A landscape with many peaks, sampled at points; each row gives a point and its height.
A climber steps from a point to the highest of its 2 nearest points, and stops where none of them is higher. Distance is the straight distance between rows; heights are no part of it.
fuzef height 4.88: [ -1  12  -6  14  -7  -8   1  -9   2  21   2 -41  -2  -7 -12 -12  12  -8
  -5  19]
mamos height 3.81: [ 13 -24  -3  -5   1   6  -1 -25   4   8  -2 -19  27  -5  15   6  -1 -10
 -16   2]
Mozo height 3.99: [-13   0   0   0 -33   7 -15  25  -2  17  -2  26 -10  -6 -14  -8   2  -3
  10  -4]
benek height 4.47: [ -2  -3 -25 -12 -13  -3  -8 -16  -6  -8 -26 -15  -1   8 -21  19  -9 -11
  -6  -7]
nazul height 5.42: [-15  28   6  -2 -26  13 -14  -6  17  11 -23   6  -7  -9   1 -18   7  13
 -28   7]
Fet height 2.11: [-14 -10 -14   9  31 -10  13 -34  19  18   0  -4  -4   0  -9 -16  10  12
   7   1]
Rog height 1.85: [-14  -6  10   9 -18   6  10  33 -16   2  13   8   7 -10  20  14  -6   8
   0  -6]
Kif height 5.90: [  2  -5 -21  -4  22  14  -8  32 -15  -7 -21  -8  13  10  -8   6  14  -5
  22  20]
tebu height 3.95: [-11 -22 -20  -4  -9 -10  -3  -1  -1  -5 -18   8  -6   1 -17   6   1   9
  -2   2]
Furo height 3.08: [ 14   5   2  -8  13  21  19  21 -27  -7   1  -2 -15  18  -3  -5  -8  26
   9  14]
mifer height 6.22: [ 17   7  -1  12  -5   3  16  13  13   0  16   0  -2 -10 -13  -6   8 -15
 -30  24]
gav height 3.90: [ 20 -19  14  -8  28  -8 -17 -33 -14  10  -4   9  -2  -2  11 -19   0 -14
   5  -5]
Num height 5.88: [ -6   6 -17  10   5   3   8  11 -20 -15 -22 -12 -13   2  -3 -11  -9 -14
   2  18]
dirov height 1.07: [-11  -7 -11   2   0   3   0  -2  17 -19   8   7   7 -17  -8  11 -21 -10
  15 -29]
kud height 3.65: [  7  13  13   8 -35   7  -8  -6  -4  -5   1  -7  -1  -5  29 -14 -28 -17
  -5 -12]
Fifid height 5.29: [ 10  -5  -8   6  34  -7  -1  24  -6  17  -8 -17   7   7 -17   7  19 -14
  29  11]
falol height 1.94: [ 28 -17  -4  -8  12   6  12   3  10 -23  21  11  16  20   3   8   6   8
  30  18]
tez height 4.18: [-20  13   0 -14  12 -18  -3  -8   2 -14  -8  10 -11 -17  -5  20  -7   5
 -14   0]
kom height 2.60: [-23  27  17   6 -12  -9  -1 -31  15   6   1 -13  -3  -2  -4 -31  -3   0
   6 -20]
bosi height 3.60: [ 19 -18   8  -9  -6   0 -24 -25 -27   4  -2  -2  -6 -11   7 -26   0  -4
  -5   7]
kaz height 4.04: [-25   1 -13 -11   8  -5   0  -9 -11  12  -7   9   8  15  -9 -18  10   2
   4 -15]
zupas height 3.17: [-25  22  12  20 -25  11 -18  12  19  10 -32  -5  11 -14  16 -12  11 -15
 -13 -16]
risi height 2.46: [ -6   7  -4 -13  20 -11  17 -20  15   7  22   1   7   2   4 -10  -2   1
  -1   6]
kabug height 3.61: [ -2   8 -11  -3  24   5 -10  11  -4  -5   6   6  -6   3 -15  -8   5   5
   2 -11]
vig height 1.24: [  0   5 -19   3  15 -17   6  22  15 -11  22  -3  14  13  -3   0  21  -8
  12   7]
refib height 5.97: [-18  21  -4  17 -33  18  -3  -5  31   9  -5  24 -10 -10  15 -13  -4   6
 -21  -7]
dinuk height 3.46: [-18  27  17  22  -7 -12 -14   6  26  -2 -16   5  -4 -27  12   1  11  -7
 -20 -12]
zisuk height 0.72: [ 12   2  -1  -8 -17   6  -5   8  17  -7 -18  -1  -5  -9  21 -17 -23  21
 -23   2]
Zaf height 4.17: [ 15 -23  19   0  43 -15  -5 -18 -13  24  -5  14   4  12   8   1   8 -14
  23 -10]
renet height 3.52: [  3 -11 -10  -4 -13  -9   9  23  -2 -14  -7  18  -6   6  -4  17   9  10
 -12  15]
zub height 5.54: [ 10   3  14   8   9  16 -11 -26  -8   7   8 -17   2  -7  -2 -23   2  -4
 -23 -23]
meves height 6.34: [  3  20   9  -7  -4 -20  11  -2  10  -2  23  10   3  12  -3  15  11 -15
 -21  -2]
kek height 3.39: [ 10 -32 -16   0  15   8   5 -12  -5 -13   8  -8  26  10  26  14 -10 -15
   8  -2]
Lelal height 3.80: [-17  25  10   7  -1  -8  -4  -3  21 -15 -18  21 -21 -24   3   7 -14  -4
 -17  -6]
ditas height 2.59: [  1 -14  -6  14 -21 -26   3   1  15 -17 -21  20  -8   8 -10 -22   8 -14
  -3 -10]
bir height 3.86: [-13  -3 -11   9 -29   8 -12   3  -4  13   8  -3 -13 -16 -15 -20  -3  -1
   3   4]
Lav height 4.93: [ 14 -13 -10 -11  12   5 -31  -1 -23  13  19 -10   7   7  -2  29  10   1
  16   0]
Forok height 5.30: [  9  -2  -5  23  17  -8   6   2   0  -7  19 -15 -14 -24  -8  -6  10   0
 -16  15]
Rut height 5.32: [  9  -2   3 -10   2   2 -21  11 -22   5  10  -6   6  -7 -12  12  -1 -18
  25  -3]
resum height 2.78: [ -4  20  10   1  -3  27  22  24 -24 -18   2   7   1  13 -12  18   4  28
  15  11]
Podu height 2.68: [-16  -2  27  12 -23 -27  -1   5  17  20  -3  -5  -8 -29  18   8   6  25
  -7  14]
vom height 4.20: [ 13 -18  -6  -3  21  22 -14 -21  -1  28 -19 -28  14   0  14  14  -8   4
 -17  -3]
pes height 3.26: [ 19  -7 -10   2  35   8  -3  -8   3   2  25   8   0  16  -9   3   7   1
   2 -19]
zirom height 4.55: [ 21   8   3  26  45  22   5   0  -9 -17  18  -9  17  21   0  23  20  23
  30   1]
nako height 5.62: [-18   5  13  -4 -13 -30  13  16  14   4  14  18  13  10  14  16  11  -4
  -3 -14]
lano height 5.82: [ 18  -5  -2  -8  -6  23   2   6  -4 -11  20   3   0   0 -21  13 -10 -11
  39   4]
ved height 1.61: [  2  -5 -25  14   6 -28  16  10  13  -1   0 -17   0  12 -10   5  16  -3
  -4   4]
buro height 4.63: [-19  24  -2 -13  -6   6 -10  12  10   0   5  20 -13 -13 -16  19 -13   3
  34  21]
ledot height 3.37: [ 36  -2   3 -16  19  22   7  18 -13  18   9 -12  -8  12   1   0 -13  16
  -2  11]
kogal height 5.43: [-21  24  -3  18 -23  -8   2  -3   4  11 -24 -35  -5   0  10 -13   0  -1
  -8  21]
matud height 1.52: [ -5 -20  -1   4   1  -5  -4  27 -28 -13  16  -7  -2  -9  18   1  -4  25
   8   1]
Raz height 0.96: [ 19 -18   3 -10  -9   4 -17   3  -2   5 -13 -11   3  -7   2 -13  -3  19
 -28  -8]
sali height 3.00: [ -1 -14   9   2 -21  -7  10   1   0  -8 -18  30 -22   0  -5 -27 -14  -4
   9  -1]
Mik height 4.34: [  0 -10 -14   9  -7   4  -5   5 -21  21   9 -25 -10  -6 -12  -5   5   0
   8  14]
devi height 0.53: [ 17   6  32 -13 -10   3  -6  -7  34   1 -14  -2  -1 -16   4 -18 -12  17
 -27 -11]
sop height 3.31: [ -7   1  12  -1 -21   0 -21 -10 -28  10  -5 -16   5 -23   8 -18   9 -14
  -7  18]
Duku height 4.99: [ -3 -16  14 -15  14 -27  11   7   0   9  -2   7  21  10   6  14   9   1
  -5 -18]
rora height 5.01: [ 14   2  -9   0  30  30  -1 -12  -2 -18  28  -7  22  13   0  28   4  -1
  36   2]
ranok height 4.16: [ 20   0   1  -7 -13   3  -8  11 -19   0  11 -16   6   9  16  -5 -17  -7
  -6 -12]
mab height 2.92: [ -2  -5 -13   4  13  -4  12 -10  -9 -24  22 -10   4   2  15  11 -12   4
   5  -1]
mivu height 4.58: [ 13 -28 -13  -3  20  17 -19 -12 -18  29   2 -14   3  14  14  30  -6  18
   7   0]
Nivip height 2.93: [-14   5   4  -2 -14 -15   8  19  26  12   1  12  -2 -21  15  20   2   8
  -9  28]
zugu height 3.32: [ 17   2  -1 -12 -10  -4  -4  16   0 -14  -3  26 -16  11 -11 -11 -13  -2
  13  -3]
Dofan height 2.91: [  1 -16  -9  14  21   7   8 -15 -10  10  20 -16   1  11   7  -1  -2   3
  -2 -16]
Sefuz height 1.38: [  1  -9   4 -26  14  -5   6  -4   2 -12 -16  22   5  -2 -17  21 -12 -16
  13  -6]
vanu height 4.31: [-10  18   5  -1 -31  17  -4  18   2  16   0  35 -28  -3  -5  13 -13  -2
  26   7]
bip height 1.43: [-14  -1   8   5   5  -6   5   5  16   7 -10  -6   7 -20  -4  -7  -9  -2
   1 -19]
zop height 5.00: [ -9  17   5 -22  11   8   3  -3  -8   0  14   1  -1  -8  -9  28  -9   2
  17  19]
rasun height 5.22: [-19  18 -24  10 -15 -13   7 -13  -2 -10 -13 -21 -12   9   7   0  -8 -12
  -3  16]
Sapim height 3.20: [ -7  -8   7 -10   2 -13  12  13  -4  -2   3  14   0  -8  16   0   4  10
 -15  27]
tefom height 0.34: [ 18   3  26  -5 -15  -8   8 -18   5 -15  -3   8 -12  -7   1 -18  -9  -3
 -30 -12]
pemap height 2.13: [-26   9   6   9 -20  15  18  36   1   3 -10  17   5   5  24  26 -15  11
   2 -15]
fabig height 5.38: [  1  14   0 -16  16  24   0  -3  -9  -4  18  -2  14   7 -22  30   6 -11
  40  14]
kekov height 4.98: [-10  15 -11  -1 -25   1 -19 -14   9   3 -25 -10  -5  -6 -18   0   1  -3
 -19  -4]
paro height 7.13: [ 12  17  19   4 -22  -9  20  -1  27  12  10  -6  10   1   1  -3  14 -15
 -31   7]
luvu height 4.06: [  8 -10  -8  15  52  19   0   8 -15   0  -1  -9   6  29  13   2  11  18
  31   4]
selu height 4.64: [  2   4  -2   0   9 -17  -3 -12  -5 -14  12  -7 -16 -19  -6  13   6  12
 -28   4]
runum height 1.23: [ -2 -25  -7  -4   3  -6 -22   6 -22   0   4  -2  -2 -10   9  -6  -6  32
  -9 -15]
suf height 1.58: [  4 -10   0 -26  15  -5  -8 -15  -9 -17   4  17  12  14   3  25   2  -2
  16  -8]
gefi height 4.53: [-38   8 -18   6 -11  -3   7  -3 -12 -14   0  26  -9  12  -6 -17  10  -4
   3  -3]
fabuf height 2.44: [-13  25  10   9 -13  27  24  39  -2 -17 -10  28   3  14   8  34   3  21
   8  -4]
nomed height 1.78: [  5 -10  12   9  35 -15   9  -7  10  13  -6  -2  -6 -10  -9 -13   7  10
  -8  -8]
Puv height 5.21: [-25  -3 -15  12 -22   5   2  -5  17  -9  -1  25  -1  -6   6 -26   1   0
 -13  -1]
Geb height 5.06: [-11   2  22   2 -16  32 -18 -23   1   4  -9 -22  10  -9  -2 -36  11   0
 -19 -17]
dob height 0.10: [  4  -2   7  -1  -5  -6  26 -12   0 -22   0  19 -16  -4  -6   3 -15 -18
 -15   1]
Zozar height 2.89: [-26  21  21  24 -20   1 -10  -9  29   1 -19 -14   6  -3   5 -37  17  -3
   0 -28]
gol height 4.85: [ 11   8   3   5  -4   8   7 -10  -8  -6  11 -16   4   5   5  -4 -12 -17
 -28 -26]
nobal height 3.66: [ 32  -7  -3 -10   2   6   1   3 -10   7  -3   4 -10  12  -8 -18  -8  -1
  -5  15]
digal height 3.33: [ -2  12  30   0 -40  -1 -13 -11  -7  11  -6 -12   2 -13  19  -5  -2  -8
 -10   9]
Reta height 6.50: [ -5  21 -14  -7  20  -3   1  30 -12  -9 -22 -12  -4  16  -1   2   5   1
   2  25]
boger height 1.13: [  8 -15   3  -8   2   7   8 -10  11   5   7   9   8  -9 -24  14  -8 -30
   9 -23]
Met height 1.76: [ 20 -23 -11 -23  -1 -11  -4  -4  -6 -14   5   9  -1  18  -3  11   0   4
  22  16]
Roto height 2.06: [  7 -14 -23  13  -8 -21   7  -8  22 -10  -6  -7   4  15  -8 -21  18  -1
 -20  -3]
tisi height 2.16: [  6  -7  -5  -8  17  -7  28 -10  15 -10  24  16   5  22   0  -7  -3  -2
  24   9]
lepi height 4.54: [ 14 -13  14 -14  12 -26   0 -13  -6  27   2  -6   4  15  -4  10   9  -5
  12 -13]

Call two points neighbours if one is among the 2 nearest of the other. Go from one point of each pair to the other, from neighbour to neighbour, staying as high as possible. Name the lowest point that can't be avoided.
refib / fabig: Dofan
paro / risi: bip
kogal / Reta: rasun
paro / zub: sop

Where does a climber stop that starts at each point below?
Zozar: paro
sop: paro
boger: risi
mab: lano
tefom: nobal
Nivip: refib
Dofan: refib
